Points on a hilly landscape, in no order, each with its height.
A ball rolls from a point to the lowest of its 2 nearest points, and stops where none of them is lower. Distance is the straight distance between rows; heights are no part of it.
K_764 h=2.27: [114 142 153 121 115 144 109 103  81  88 144  87  92 101 149 161 119 100
 144 105 118 115  65 103 140 121 152  58 129  59 145 102 162 147 146 114
  70 116  82 128  80 112  95 135 152]
K_648 h=7.34: [ 83 138 105 128 126 130 160 120 181 163 104 127 136  80 153 124 113 127
  96 135 150 144 139 178 153 153 184  99 132 113 127 146  90 121  97 102
  91  97  84  98 120 105 124  96 134]
K_676 h=8.41: [ 84  97 155 112 108 122 128 162 113 107 122 127 132 194 178 135  85  85
 141 134  96  68 130 166 146 110 109 118 108 159 101 138 142 154 120 101
 166 158 114 129 103  82 160 114 138]
K_640 h=1.29: [134 144  79 148 101 194 182  97 121 125 139 128 119 124 120 161 158 160
 120 142 126 178 113 129  93 150 153 150 102  82 136  98  73 120  64 153
 127 113 116 148 159 151 146 109 132]
K_147 h=7.52: [ 60 110 108 143 109 118 122 131 150 172 141 137 103 138 177 144 145  88
 105 115 110 126 149 181 191 170 150 111 112 128 106 130  88 108 124  86
 108 114  82  82 141 133 148 135 161]
K_329 h=2.47: [152 141 106 130 162 140 142 169 131 120 174 135 128 111 135 156 141 138
 135 132 130 118  90 158 155  53 117 104  98  70 151 125  99 146 149 156
  61  94 128 167 139 154 127 104 112]
K_564 h=8.87: [129  92 157 131  88 156 132 128 108 145 160 125  99 159 162 151 149  96
  93  93  92 154 112 165 135  95  93 135  99  74  78 120 130 121 132 159
  56 145 118 156 163 154 128 127 135]
K_910 h=4.30: [119 128 141  86 152 123 175  98 185 122  82 114 192 159 112  84  28 108
 121 154 120 110 102 138 122 130 150 128 139 122 120 142 166 175 116  70
 177  84 100  80 100  88 106 106 139]
K_11 h=5.88: [145 175 156 113 176 134 138 125  99  73 154 156 153 158 149 120 133 123
 145 114  93  98 140  49  77 125 177  93 160 180  98 157 135 156 175  97
 115 102 152 153 121 100 111 174 152]
K_302 h=6.59: [179 116 163 115 165 202 191 149  95 105  72 118 159 155 149 105 126  71
 116 101  63 138 129  62  92 102  71 143 117 112 103 131 182 134 120  95
 145  87 121  83 119 105  97 145 127]
K_211 h=3.40: [ 91 127 138 180 116 175 104 121 136 100 150 104 135 141 112 154 105 144
 133 191 136 145 129 137  87 184 145 131 119 153  61 206  87  91 105 109
 146 102 167 110 112 110  93 112 112]
K_420 h=3.64: [ 90 188  95 150 106 150  88  59  95  95  95 100  72  93 110 164 163 106
 102 115 171 155 137  70 107 160 152 118 111 116 162 133 111  89  83 156
 146 118 116 160 123  93 157 144 137]
K_744 h=6.24: [184 128 125  82 151 181 167 149  93 139 105 137 120 138 148  77 134 112
 106  93  64 190 102  68  92 134 115 162 119 147 123  74 142 139 149  59
 108 100  92  91 121 114 125 139 125]
K_324 h=2.66: [150  96  76  89  71 145 148 155  69 139 119 149 104 113 173 134 156 126
 137 137 100 190  81 163  69 173 139 158 128 145 165  73  93 158 112 125
  96 169 104 130 176  93 118  74 116]
K_877 h=3.28: [109 177 193 106 154 158 117 123 102  42 117 157  60 117 129 110 209  74
 145  75 102 124 122 112 133 119 125 162  91  87 166 119  76 176 134 141
  95 152 138 138 123 138 165 104 101]
K_465 h=7.14: [175 142 129  94 127 131 137 147 150 159 154 143 137 134 172  97 125  63
  82 134  53 122 115 165  88 151  90 115 104 166 117 118  82 143 117  46
 123 114 107 123 134 111 158 127 120]
K_719 h=2.85: [ 98 146 113 162 148 153 110 169 150 111 178 105 141 118 103 131 122 200
 135 177 111  97 130  96 108 154  98 104 124 162  98 168 112  96  98 121
 201 133 166 117 108 141 115 155 106]
K_916 h=6.57: [164 107 102 134 105 100  97 165 140 161 179 143 145 126 139 139  98 137
 144 183  75 115 120 167  74 157  97 107 137 185 107 153  78 120 171  72
 152 100 132  92 124 169 104 152  60]
K_587 h=5.52: [155 134 172 127 185 122 151 132 120 121 146 132 167 138 146  86  61 104
 109 143 100 124 103  83  64 136 124 129 167 180  94 159 174 133 195  62
 138  95 161 133  97  90  94 146 111]
K_14 h=2.12: [108 171 126 108 125 139 177  59 151 109  33 142 156 144  96 128 182 142
  85  85 166 121 148  41  83  89 192 124 135 117 121 161 179 111  86 179
 163 127 112 138 126 107 122 139 145]
K_410 h=6.15: [102 121  98 103 130  78 120 181  94 128 173 107 121 117 126 144 126 197
  99 143 134 135 135 117 143 136 132 204 110 225 146 175 110  77  75 176
 126 153 143 136 106 120 129 112 116]
K_276 h=7.63: [127 134  64 123 143  94 102 146 109 130 131 162  89  95 107 123 176 150
 169 103 124 130 164 127 137 133  99 146 128 142 187 100  92 157 123 171
 110 149 152 122 160 154 133 114 129]
K_293 h=8.23: [126 107 128 116 104 112  97 158 159 139 147 101 137 172 190 116  92 105
 139 110 109 102 156 173 159 135  63 121  86 120 119  72 158 122 137  85
 156 157 125 117 145 108 180 121 131]
K_774 h=3.34: [ 93 123 126 144 133 162 157 165 110 116 135 122  96 116 144 160 178 132
 174 157 118 124  59 157 183 126 158 170  98  83 136 127  53 143 148  97
 118 103 113  96 141 176 131 104 103]
K_306 h=7.36: [ 76  98 107 114 101  88  99 144 119 172 214 162 131 171 136 153 105 177
 152 117 108  98 146 174 145 110 173 128 145 135 153 106 119 131 115  95
 156 135  70 101 117 146 150 125 165]
K_461 h=5.20: [ 99 114 201 136 146  96 127 156 149  99 148 139 135 103 176 171 152  75
 145 157  87  73  97 152 101 104 131 132 141 117 122 169 100 176 142 101
 139 131 125  68 120 145 127 104 105]
K_311 h=5.76: [162 136 160  84 132  81 129  98 156 128 129 118 150 154 126  87  85 143
 134  90 161 122 138 131 193 149 131  96 140 118 161  81 185 132 150  82
 159 169  96 153 111 114 155 143 138]
K_613 h=4.09: [ 70 176 108 143 129 146 108  83  76 111  94 138  72 113 109 139 179  70
 127 107 135 138  81  49 126 112 137 103 131 115 206 120 133 119 103 130
 150 102 103 161 127 118 152 132 194]
K_38 h=6.10: [160 142 114  89 125  89 118 118 207 140 135 105 150 129 116 119 139 174
 129 116 158 104 138 156 203 141 126 127 120  82 161  70 124 144 105 100
 154 158 102 131 136 149 157 143 118]
K_405 h=4.73: [146 152 161 120 162 112 145  82 100  97 112 109 117  64 104 126 104  99
 110 122 189 154 107  85  76 114 144 128 147 126 149 146 152 140 129 150
  86 114 125 160  94  84 138  99 130]
K_675 h=5.05: [139 125 150 154  97 154  90 104 168 126 121 112 181 183 129 142 114 164
 121 181 142  81 180 183 151 141 166 113 145 141  77 160 126  99 107 154
 115 145 198 168  93 122 116 155 144]
K_89 h=3.47: [156 122 184 141 128 110  90 120  46 134 175 109 128 130  96 135  75 102
 168 126 178 114 117 163 133 112 122 132 108  84 144 119 146 129 129 141
 112 153 156 148  72  71 162  86 141]
K_845 h=3.84: [115 119 167  76 123  97 150 120 174 122  80  87 190 155 136 129  81 153
 155 161 173  93  95 140 145 134 153 165 139 117 151 116 151 161 121  76
 171 128 138 111 109  72 153 107 120]
K_654 h=7.44: [133 142 102 154 171  64 104 116 113 140 156 128  92  49  76 113 172 172
 175  95 164 143 167 110 174 134 132 183 154 118 160  98 105 115 141 143
  96 113 171 130 116 167 142 113 127]
K_411 h=2.35: [156 135  58 142 126 115  94 130 116 133 181 141 135 143 121 186 153 156
 125 163 124 131 148 173 151 111 132 138 125 169 146 153  95 116 125 180
  85 115 185 181 136 136 137 133 160]
K_997 h=5.06: [156 109 189 154 129 166 170 108 165 104 103 133 141 132 103  87  89  81
 118 145 107 153 130 168  58 142 120 142 129 106  66 204 130 148 125 150
 147 130 154  86 152 129 109  99 104]
K_705 h=3.76: [ 90 121 169 171 129 149 160  90 140 116 166 148 104 105 121 150  98  96
 109 155 130 151 123 165  60 165 167 113 136 145 101 185  63 121  77  92
 128 106 118 103 108 106 127  70 128]
K_694 h=4.37: [195 115  83 155 126 150 136 135 160 142  89 139 141 152 106 107 126 167
 134 176 124 145 147 141 198 156 134 119 128 159  98 127 117 122 183 143
 109 131 139 143 137 183 105 175 141]
K_955 h=7.15: [145 126 199 136 124 170 160 114 147  76 101 102  88 106 153 126 169 108
 106  92 110 135 110  94 128 111 112 101 113  73  86 142 133 162 168 136
  87 148 138 110 142 172  94 167  92]
K_803 h=4.52: [148 133 125 137 144 141 142 122 165 168 124 103 144 142 132  91 113  96
  68 123 118 167 150 140 117 156  57 140 112 152 122 125 135  92 104 124
 154 132 160 163 160 107 158 130 133]
K_810 h=7.79: [139 107 119 137 125 102  54 148 134 125  95 119  91 105 136 131 147 120
 139 105 145 107 169 137 146 117  56  81 132 155 130 119 176 131 167 180
 107 171 155 100 140 141 109 154  99]
K_446 h=2.96: [114 103 201 143 126 125 103 106  32 121 163  82  80 130 138 118 107  71
 126  93 124 126  77 114 138 125 141 132 120  77 128 135 168 127 149  97
  87 117 116 143  53  81 120  94 149]
K_198 h=3.91: [163 134  87 160 152 181 131 136 138 119  98 108 133 139  78 111 158 198
 164 130 138 122 152  81 191 119 138 123 108 125 117 109 145  98 135 158
 157 128 145 139 125 185 125 180 137]
K_831 h=4.51: [100 152  91 140 129  83 130 140 172 130 123 115 109 108 149 133  98 102
  89 161 159 159 115 134 159 133 106  65 122 155 167 147 155 109 163 120
 136 119  95 190 153 133 123 131 153]
K_838 h=7.39: [116 143 181 140 150 109 118 128 138  57 112 137 100 141 122 152 145 103
 128 118 148  81 109 125 166  92 144 109 103  92 112 153 129 171 167 189
  79 154 143 118 111 161 113 125  90]
K_627 h=5.40: [140 144 158  78 137 120  99 131 106 112 126 112 159 182 135 100 122 136
 169  96 145  93 132  89 180 159  98 153 133 146 138  87 172 115 162  79
 150 142 151 162 136  92 139 157 158]
K_908 h=3.98: [ 69 122  77 146 108 142 131 166 114 165 105 144 117 153 114 145 147 129
 165 171 146 116  95 173 231 111 163 154 119  80 174 111  74 121 129 152
 128 105  88 122 143 158 134 116 173]
K_97 h=8.99: [119  89 130 146 103 165 171 151 120 168 146 169  98 120 164 121 122 100
 103  93 101 177 146 178 112 118 136 115 123 113  80 116  85 127 122 157
  60 133  64  93 155 178 113 113 121]
K_508 h=5.54: [ 39 126 181 124 131  86 105 158 110 117 179 116 123 128 182 183 167 123
 136 154  99  76  87 116 127 143 147 179 144 161 109 172  93 118 125  83
 134 111 138 120 111 137 146 132 122]
K_308 h=2.04: [136  98  94 109  76 166 154 138  87 144 149 146 127 134 119 160 136 144
 137 181 142 180  53 153 105 149 168 142  90 123 147 107  67 133  95 108
 108 121  90 120 127  92 127  65 128]
K_480 h=4.71: [121 112 142 117 133 153 189  85 187 129  90 155 162 137  88  55  44 116
  96 146 106 132 103 154  64 107 157 137 147 108 100 153 149 173  89 146
 190 100  88 100 156 133 119  79 132]
K_690 h=4.40: [ 93 170 129 134 163 148 127 107  84 125 134 118  81 128 112 114 196 122
 128  74 122 123  75  29 150 118 107 175 114 113 178 118 134  94  98 118
 172 100 145 182 143 145 167 154 166]
K_797 h=2.78: [134 118  93 133 136 151 136 125 115 113  31 150 150 125 103 121 196 146
 149  95 143 111 190  54 116  57 126 136 117 121  97 151 176 104 106 192
 132 135 136 112 133 134 116 152 137]
K_170 h=3.33: [142 126 130 187 142 179 134 130  88  79  31 153 135 135 117 138 174  71
 195 104 127 112 202  75 111  90 105 125 111 126  95 156 130 124 140 164
 144  97 164  81 144 128 120 156 152]
K_795 h=7.59: [137 105 183 140 139  76  61 135 160  93 106 134 112 125 110 136 134 103
 168 131 166  60 133 125 174 125 117  75 129 136 140 122 171 157 158 147
 116 190 142  98  74 135 109 135 116]
K_559 h=5.10: [144 123 153 138 178 117 178 105 133  88  84 107 126  86 148 101  69  87
  99 133 133 172  92  96  94 122 119 107 155 141 128 144 187 149 175  94
 123  92 113 151  97 101 106 102 131]
K_832 h=2.51: [125 106 102 178 146 178 151 151 109  91 147 136  89 116 141 127 129 143
 132 121  92 187 116  97  90 142 119 116 125 150  99 130 121 126 150  99
 150 112 120 113 142 163 120 122 102]
K_68 h=5.47: [ 84 135 177 120  99 132 133 112  88 131 110 100 122 150 133 162 127 113
  94 114 143 110 141 120 154 117 183 155 113  97  78 181 117  96 120 189
  45 109 141 142  92 109 119 142 123]
K_534 h=8.01: [154 108 120 155 108 146  84 133 146 156 145  70 138 123 161 144 133 141
 152 111 116 107 153 150 152 121  46 104 132  87 130  77 181 116 122 135
 156 163 153 105 165 148 119 160 117]
K_395 h=6.89: [169 105 195 167 137 177 191 129 128  78 116 126 118 166 159 119 123  80
 115 108  68 113 101  96 101 120 139 109 131  85  82 161 180 156 165 120
 137 106 122 114 112 143  60 161 130]
K_575 h=0.48: [161 183 127 134 127 180 155  87 116  85 126 142 161 152 100 164 151 146
 140 143 151 132 126  97 120 108 172 147 110  65 124  94  89 149 104 159
 105 115 143 178 149 117 143 127 134]
K_615 h=4.97: [184 134 155 133 167 101 131 124 137 183  95 146 160 132 137  91 133  52
 120 105 110 135 167 113 127 133  57 159 155 144 129 107 119 126 165  95
 145 104 169 126 174 129 146 154 119]
K_228 h=5.34: [216 116 107 109 133 122 116 104 111 210  83 132 194 129 100  85 104 117
 135 138 123 159 175 131 144 164  89 153 148 166 142  90 116 100 152 106
 134 109 167 106 136 106 128 163 134]
K_418 h=7.82: [108 105  65 124 148  62  91 162 180 138 112 178  94 122 116 142 179 164
 109 128 124 109 160 140 186 163 104 134 100 181 168 119  95 142 131 171
 114 176 138  89 132 197 111 138 118]
K_417 h=5.93: [116 103 135 122 110 111 127 203 123 128 122 112 134 119 123 113 107 161
 101 172 126 128 131 136  98 126  71 170 111 208  86 196 138  86 115 173
 136 159 151 107 138 127 124 119  81]
K_283 h=2.86: [150 103 118  85 103 106 106 117 130 171 119  57 166 111 144 138  91 163
 111 137 154 136 155 171 144 122 122 134 140 128 113 133 178 108 142 143
  89 116 144 117 114  82 119 130 129]
K_737 h=5.26: [115 114 161 122  91 155 135 141 113 170  94 115 168 188 120 127 139 165
  89 167 151 124 155 136 160 153 209 148 146 134  59 174 126  46 118 170
  73 105 166 170  66 109  90 164 161]
K_682 h=9.11: [127  89  91 193 120 157 140 109 108 177 105 178 126 102 118 133 138 104
 139 105 145 159 217 160 118 124 152 109 154 111 102 102  85 106 126 154
 105 115 111  78 166 170 113 136 138]
K_673 h=3.25: [110 155  47  94 145 115 142 157 119 127 159 161 124  80 128 124 122 164
 146 107 157 138 105 144 169  60 173  76 119  67 192  92 141 145 120 151
  70 128  76 161 129 129 100 100 140]
K_24 h=1.82: [106 142 111 126 123 130 136 127 117 115 211 184  86 169 138 138 166 165
 167 103 114 107 104 166 148 118 156 169 133 102 150  76  80 184 128 117
 118 154 129 162 170 160 158  98 134]
K_725 h=4.83: [115 123 170 152 154  77 147 142 182 125 140 162 145 123 169 139 103  65
 144 131 141  88 144 204 116 102 135 134 137  87 119 133  94 180 120  96
 152 137 147 113 122 138 164  79 106]
K_848 h=8.58: [ 95 105 149 143 100 149 109 172  85 101 154 126  88 187 142 138 106  96
 166 117 121  87  64 171 167 107 109 105  75  85 107 122 142 143 133 140
 127 156  88 162 110 133 146  96 123]
K_871 h=6.90: [171 106 185 115 153 127 169 114  89 145 125 110 113  81 137  75 118  94
 161 102 130 174  75 110 155 108  93 148 132  58 127  75 151 153 161  72
 107 118 117 127 103 125 127  85 111]
K_408 h=5.71: [198 121  62 137 160 140 122 144 111 171 114 121 170 133  83  87  78 153
 142 131 110 145 162 106 137 128  83 108 129 161 137  86 159  91 155 110
 168 114 112 111 105 134 127 183 122]
K_980 h=6.56: [101 142 142  92 124 106 115 141 119 116 159 115 143 128 117 158 125 143
 118 161 132 114  91 124 110 112 115 124 108 146 173 128 125 138  70 135
 161 175  93 143 115  92 169 120 140]
K_503 h=6.19: [176 115  53 107 142 135 147 158 149 168  92  84 137  92 128  87  81 146
 116 133 104 200  93 114 130 138  68 112  99 127 142  93 163 126 174  88
 129  85 108  90 129 123  87 143  91]
K_636 h=7.17: [ 87 150  90  89 101 105 140 123 164 133 133 108 130  99 131 158  86 152
  74 148 189 156 155 202 130 115 193  94 120 106 153 163 110 105  76 164
  95 107  91 161 113 101 121  77 110]
K_595 h=2.81: [141 127  84 187 109 151  66  96 135 132 138 120 134 137 103 170 177 161
 126 177 147 126 158 147 136 143 108 133 161 121 140 116 104  87  88 197
 137 146 211 170 152 161 117 166 140]
K_172 h=3.93: [137 136  67 107 100 118 115  92  96 132 126 123 100  83 110 144 169 157
 125 101 160 166 112  96 138  96 134  70 127  77 196  84 150 128 127 180
 124 127  86 166 151 139 120 151 148]
K_298 h=3.89: [ 90 125  56 137 108  71 112 148 110 154 122 166 120 105 169 106  82 124
 143 123 157 178 136 136 126 144 101 112 155 152 180  88 159 120 168 113
 167 141 104 175 164 109 147  98 146]
K_565 h=6.39: [185 129 140  66 126 111 143  98 158 146 119  96 146  82 104  90 130 193
 131  71 156 126 166 132 127 129 124 149 136  94 142  79 162 152  78 132
 143 162 126  96 132 107 146 134  98]
K_439 h=7.99: [116 134 113 120 152  41  41 128 194 141 116 149 128 124  92 137 165 127
 106 174 158  95 146 162 192 139 108 117 117 163 193 130 120 121 115 165
 109 168 158 141  88 137 155 125 130]
K_59 h=8.74: [109 101 148 170 111 161 145 152  91 148 127 132 115 178 129 117 119 117
 130  96 117 130 127 131 180 111 101 157  98 116  81 122 138 112 155 148
 133 145 127 133 146 145 149 126 151]
K_584 h=6.66: [188 146 119  80 146 114 151  96 168 169 101 118 157  83  70  32  57 140
 121  69 125 147 158 135  68 117 103 119 141 127 143  88 181 141 107 118
 180 124  91  99 125 118 141 116  81]
K_381 h=4.66: [ 99 144 146 171 135 172 147  89 115 119 157 162 107 169 123 102 149 150
 143  53 134 113 184  83 136 169 178 139 133 130  69 104 113 121  93 118
 174 158 138 147 135 122 151 154 148]
K_501 h=6.68: [125 115 122 137 142  87 104 154 104 120 133 182 130  99 117 162 116 159
 158 166 118 115 182 140  47  88 121 128 177 215 126 157  97 152 145 171
 121 152 129  82 155 161 108 134  97]
K_829 h=3.85: [119 110 164 165 104 115  57 105  90 130 150 126 113 146  89 129 129 122
 163 123 184  95 147 175 173 121 122 126 142  81 141 115 116 117 124 177
 103 169 163 164 104 148 151 112 135]
K_209 h=2.24: [152 103 116 106  72 158 117 127  78 134 133 108 157 151 166 161 114 146
 156 133 108 146 127 156  81 139 142 108 122 130  89 109 139 133 160 108
  98 117 134  93 134  76 105 131 120]
K_8 h=4.39: [173 154 164 104 122 140 134  67 148 138 126  92 158 115  57 130  90 130
 115 167 184 148  75 116 106 166 178 110 138 112 141 153 122 129 117 115
 125 112 138 130  88  64 121 112 153]
K_870 h=3.31: [135 123 144 196 158 168 142 132 138 109 188 116 108  95 142 101 143 127
 110  80  89 156 171 123  89 159 107 128 131  99  67 155 115  91 151 100
 152 116 166  98 136 192 107 152  72]
K_279 h=4.46: [120 124 109 140 119 162 134  78 127 137 135  84 120 100 127 155 128 125
  85 121 131 181  85  78  99  99 119  87 135  79 163 112 202 102 113 139
 141 103  98 147 128 102 111 139 160]
K_22 h=4.16: [ 94 127 162 143  86 110  84 128 126 134 142 106 124 163 130 157 115  80
  94 154 196  92 139 197 157 120 121 139 103 109 132 136  96 109  87 178
 115 172 159 170 107 111 183  86 126]
K_895 h=2.61: [ 76 148 165 128 129 170 125 142  99  65 141 181  67 163 140 122 168 101
 163 114  79  98  78 121 114 101 155 155 118 101 158  91 104 194 111 117
 124 157  94 166 133 138 158  88 146]
K_968 h=7.18: [160 133 145 127 188  98 151 129 127 151 129 133 100  62 107  81 155 121
 175  73 142 155 115  71 180 121  96 162 127 102 151 101 137 128 160  82
 106 103 118 123 127 173 156 142 145]
K_163 h=4.75: [179 106 117 145 102 164 100 138 164 167 122 135 170 177  98 128  92 142
 135 202 139 113 147 196 173 159 148  67 120 159  97 142 110 115 159 100
 122 117 130 142  92 131 122 131 148]
K_150 h=2.63: [115 107  96 108 119 102 102 157  96 121 182 131 130 109 147 177 159 185
 202 147 121  94 105 189 169 120 158 183 138 102 143 105  78 155 163 105
 118 111 142 115 134 161 127  91 105]
K_978 h=1.74: [132 116 103  94 137 109  88 136 114 145 200 106 138 129 149 186 144 154
 123 126 120  79 125 176 174  58 107 131 132 122 125 136 127 133 154 144
  54  76 151 159 116 131 131 127 124]
K_742 h=6.18: [125 147 111 141 143 152 135 161  73 118 143 189 148 152 115 124 164 154
 173 129  71 101 165  71  86 125 164 126 153 180  93 138 104 134 151 123
 140 124 143 108 148 134 103 191 147]
K_419 h=3.30: [133 106 109 107  75  77 116 147 103 115 139 135 112 102 153 112 102 153
 165 123 161 165 109 147 109 175 130 145 138 164 148  80 135 150 140 101
 136 177 112 151 147 104 152  79 106]
K_135 h=1.41: [128 124 129 120 100 177 101 108 119  83 155  99  91 102 178 171 160 123
 132 138  93 151 101 143  84 139 141  73 137  90 133  96 127 150 127 106
  85 123 113 126 129 113 107 104 113]
K_641 h=5.66: [130 122 119 109  99 135 170 172 160 125  79 113 124 140 147  98 141 164
  87 114 129 148 124  94  90 164 119 158 135 184  85 173 159 105 123 185
 143 159 148 138 166 118  88 168 103]
K_811 h=6.35: [ 77 122 132  94 125  70  92 172  98 125 155 123 150 146  81 132 123 178
 133 187 149  81 124 136 186  95 139 169 114 179 157 158 105 111  91 167
 153 171 128 138  72 123 175 117 126]
K_475 h=4.96: [111 130  99 122 121 113 140 122 190 136 148 109 144 114 142 140  92 135
  73 182 139 151  66 127  80 114 111  68 164 130 188 137 187 130 133 123
 168 117  87 158 150 119 106 105 140]
K_779 h=7.00: [112 174  70  79 124 112 114 118 160 118 124  96 134 138  96 180 137 165
  75 147 151 153 185 161 159 110 158 110 101 102 187 139 144 107  62 201
 147 147 102 149 117  91 156 124 117]
K_192 h=5.92: [167 140 169 112 158 183 166 113 104 129 157 142 110 103 122  91 179 107
 106  79  64 140 121  70  83 125 150 144 131 118 113 110 130 140 115 109
  87 112 116 116 113 128 128 139 150]
K_96 h=3.22: [119 157 125 160  88 167  88  69 137 120 107 102 125 129 111 157 181 153
 105 131 173 112 139  80  86 150 143 112 137  95 116 155 132  72  59 179
 166 135 181 147 146 122 111 158 134]
K_237 h=1.37: [159 166 148  95 142 146 192  74 119 107  90 156 177 159  64 136 118 134
 114 134 148 137 123  78 107  91 192 133 121  90 154 125 164 134  98 166
 139 111  82 165  93  98 142 121 169]
K_500 h=5.41: [160 131 140  71 168  84 111 160 151 156  61 119 134 133 127  97 177  80
 121  91 122 117 150  84 182 123  45 151 111 171 172 102 143 126 113 115
 119 133 142  98 157 119 142 156 149]
K_186 h=5.79: [139 143  83  84 116  84 116 157 114 136  87 100 145 139 153 132 160 145
 171 110  95 113 130  85 170 174  79 185 122 181 173  99 148 127 135 101
 169 137 148 103 154  99 133 171 154]
K_859 h=6.45: [112 123 104 144 133 105  98 143  95 125  80 223 110 116  80 142 175 135
 172 142 110 106 164  79 103 107 135 106 154 195 130 148 107 160 151 167
 121 152 121  72 150 156 110 171 142]
K_876 h=6.22: [121 119  75 133 103  79 111 166 165 133 136 111 119  96 143 139  95 157
 107 151  77 115 141 132  71 163  91 126 143 222 135 157 124 115 141 124
 162 126 128  79 156 181  85 177  67]
K_840 h=7.13: [101  77 121 132 118 120 149 135 118 200 163 151 173 183 159 138  64 151
 108 122 134 117 150 183 126  69 154 135 176 112 108 115 160 129 160 125
 142 123 109 121 156 134 142 130 151]
K_651 h=4.28: [119 160 128 157 171 143 146  78 186 100 100 141 135 151 120 110 132 109
 109  86 160  99 182 121 156 127 141 109 130 123 105 113 128 153 116 125
 165 142 149 154 138 136 155 145 147]
K_608 h=3.83: [128 147 106 165 152 164 150 106 150  83  35 145 138 126 134 145 145  83
 148 131 154 117 164 112 142 104 123  99 135 108 115 132 106 164 150 137
 130 109 146 115 156 143 115 132 138]
K_842 h=3.38: [154 140 153  89 143 113 120 116 173 136  90  97 201 139 113 118 102 162
 135 175 166 102 127 124 122 115 134 145 185 145 137 136 170 128 132 130
 151 118 185 116 121 101 104 141 129]
K_924 h=5.67: [129 161 173 112 133 135 133 101 124 126 164 107 122 116 107 141 167 114
  86  85 122 134 150 104 130 147 160 130 115 125 103 155 118  98  96 151
  49 127 115 117  97  93 134 168 158]
K_665 h=3.32: [104 125  65 190 156 139 127 151 123 129 167 151 110 129 110 134 135 175
 139 123 107 128 163  99 148 133 100 143 124 158 116 134 109  88 112 139
 189 125 140 133 140 183 130 166 130]
K_317 h=6.88: [138  98 115 106 102  97 134 147 121 184 167 161 143 120 157 119  88 100
  98 171  53 158  83 152  43 145 122 133 140 191 125 131  92 128 156  34
 131  98  87 113 121 129 125 123  95]
K_309 h=6.58: [200 116 142  91 145 105 151 125 171 161  93 105 162  72 147  66  82 103
 132 117 125 177  90 112 118 138  74 139 134  76 134  78 174 144 171  45
 127  87 118 104 124 133 110 109  96]
K_64 h=6.79: [ 92 170  91  70 104  79 122 144 141 122 130 140 100 121 109 167 169 156
  91 153 139 143 128 138 138 142 166  80 112 159 208 138 127 128  81 162
 171 179  55 135 125 124 131 113 132]
K_899 h=6.91: [ 71  98 123 153 120 117 142 151 104 118 142 161 135 142 159 170  60 150
 128 159 144 126 140 154  74  87 159 122 162 182 101 155 132 144 150 139
 120 129 101 105 146 128 107 106 123]
K_260 h=4.10: [134 113 180 123  88 145 159  78 166 155 120 125 130 114  95 105  85  78
 101 171 162 157  59 169  91 181 175 121 126 113 106 166 102 138 103 100
 111 129 104 120 113  95 105  59 138]
K_313 h=4.00: [175 112 147 180 127 115 129 127 148 142 155 109  98  72 159  95 113  80
 101 111 120 198 153 156  97 174  46 121 117 118 104 135 120 101 160  91
 129 125 156 138 160 158 145 116  86]
K_793 h=5.04: [116 160 147 133 148 154 121 129 111 111 126 155 162 225 131 103 125 144
 174 120 141  73 149  78 146 161 152 128 140 148 104  95 133 119 130 104
 210 161 172 186 137  99 126 166 174]
K_970 h=3.86: [ 72 173 166 146 141 130  92 109  82  71 166 149  51 121  92 100 211 124
 163  48 134 115 117  59 130 140 129 156 120 112 150 123 114 132 125 143
 127 140 150 142 129 155 151 137 115]
K_761 h=4.47: [116 116 174 146 123 103 124 124 184 141 144  90 135 129 157 152 109  92
  95 148 149  77 118 195 145 114 109 137 118  97 107 174 121 130  97 116
 127 115 172 157 129 125 152  77 105]
K_204 h=5.36: [126 118 159 133 108 132 166 142 189 126  92 136 125 128 113  88  89 141
 108 120 111 112 126 129  80 138 150 128 149 166  47 207 134 136 146 187
 106 113 126  99 166 174  72 142  86]
K_566 h=5.84: [ 77 108 110 132 132  83 131 150 144 136 169 117 118 103 174 162 130 161
 109 153  98 127  95  98 127 161 130 159 143 209 131 178 116 105 156  78
 137  98 121 111 135 149 111 154 127]

For each start below, name the point where the ball stops.
K_147: K_135
K_565: K_575
K_876: K_135
K_186: K_575
K_417: K_135
K_859: K_719
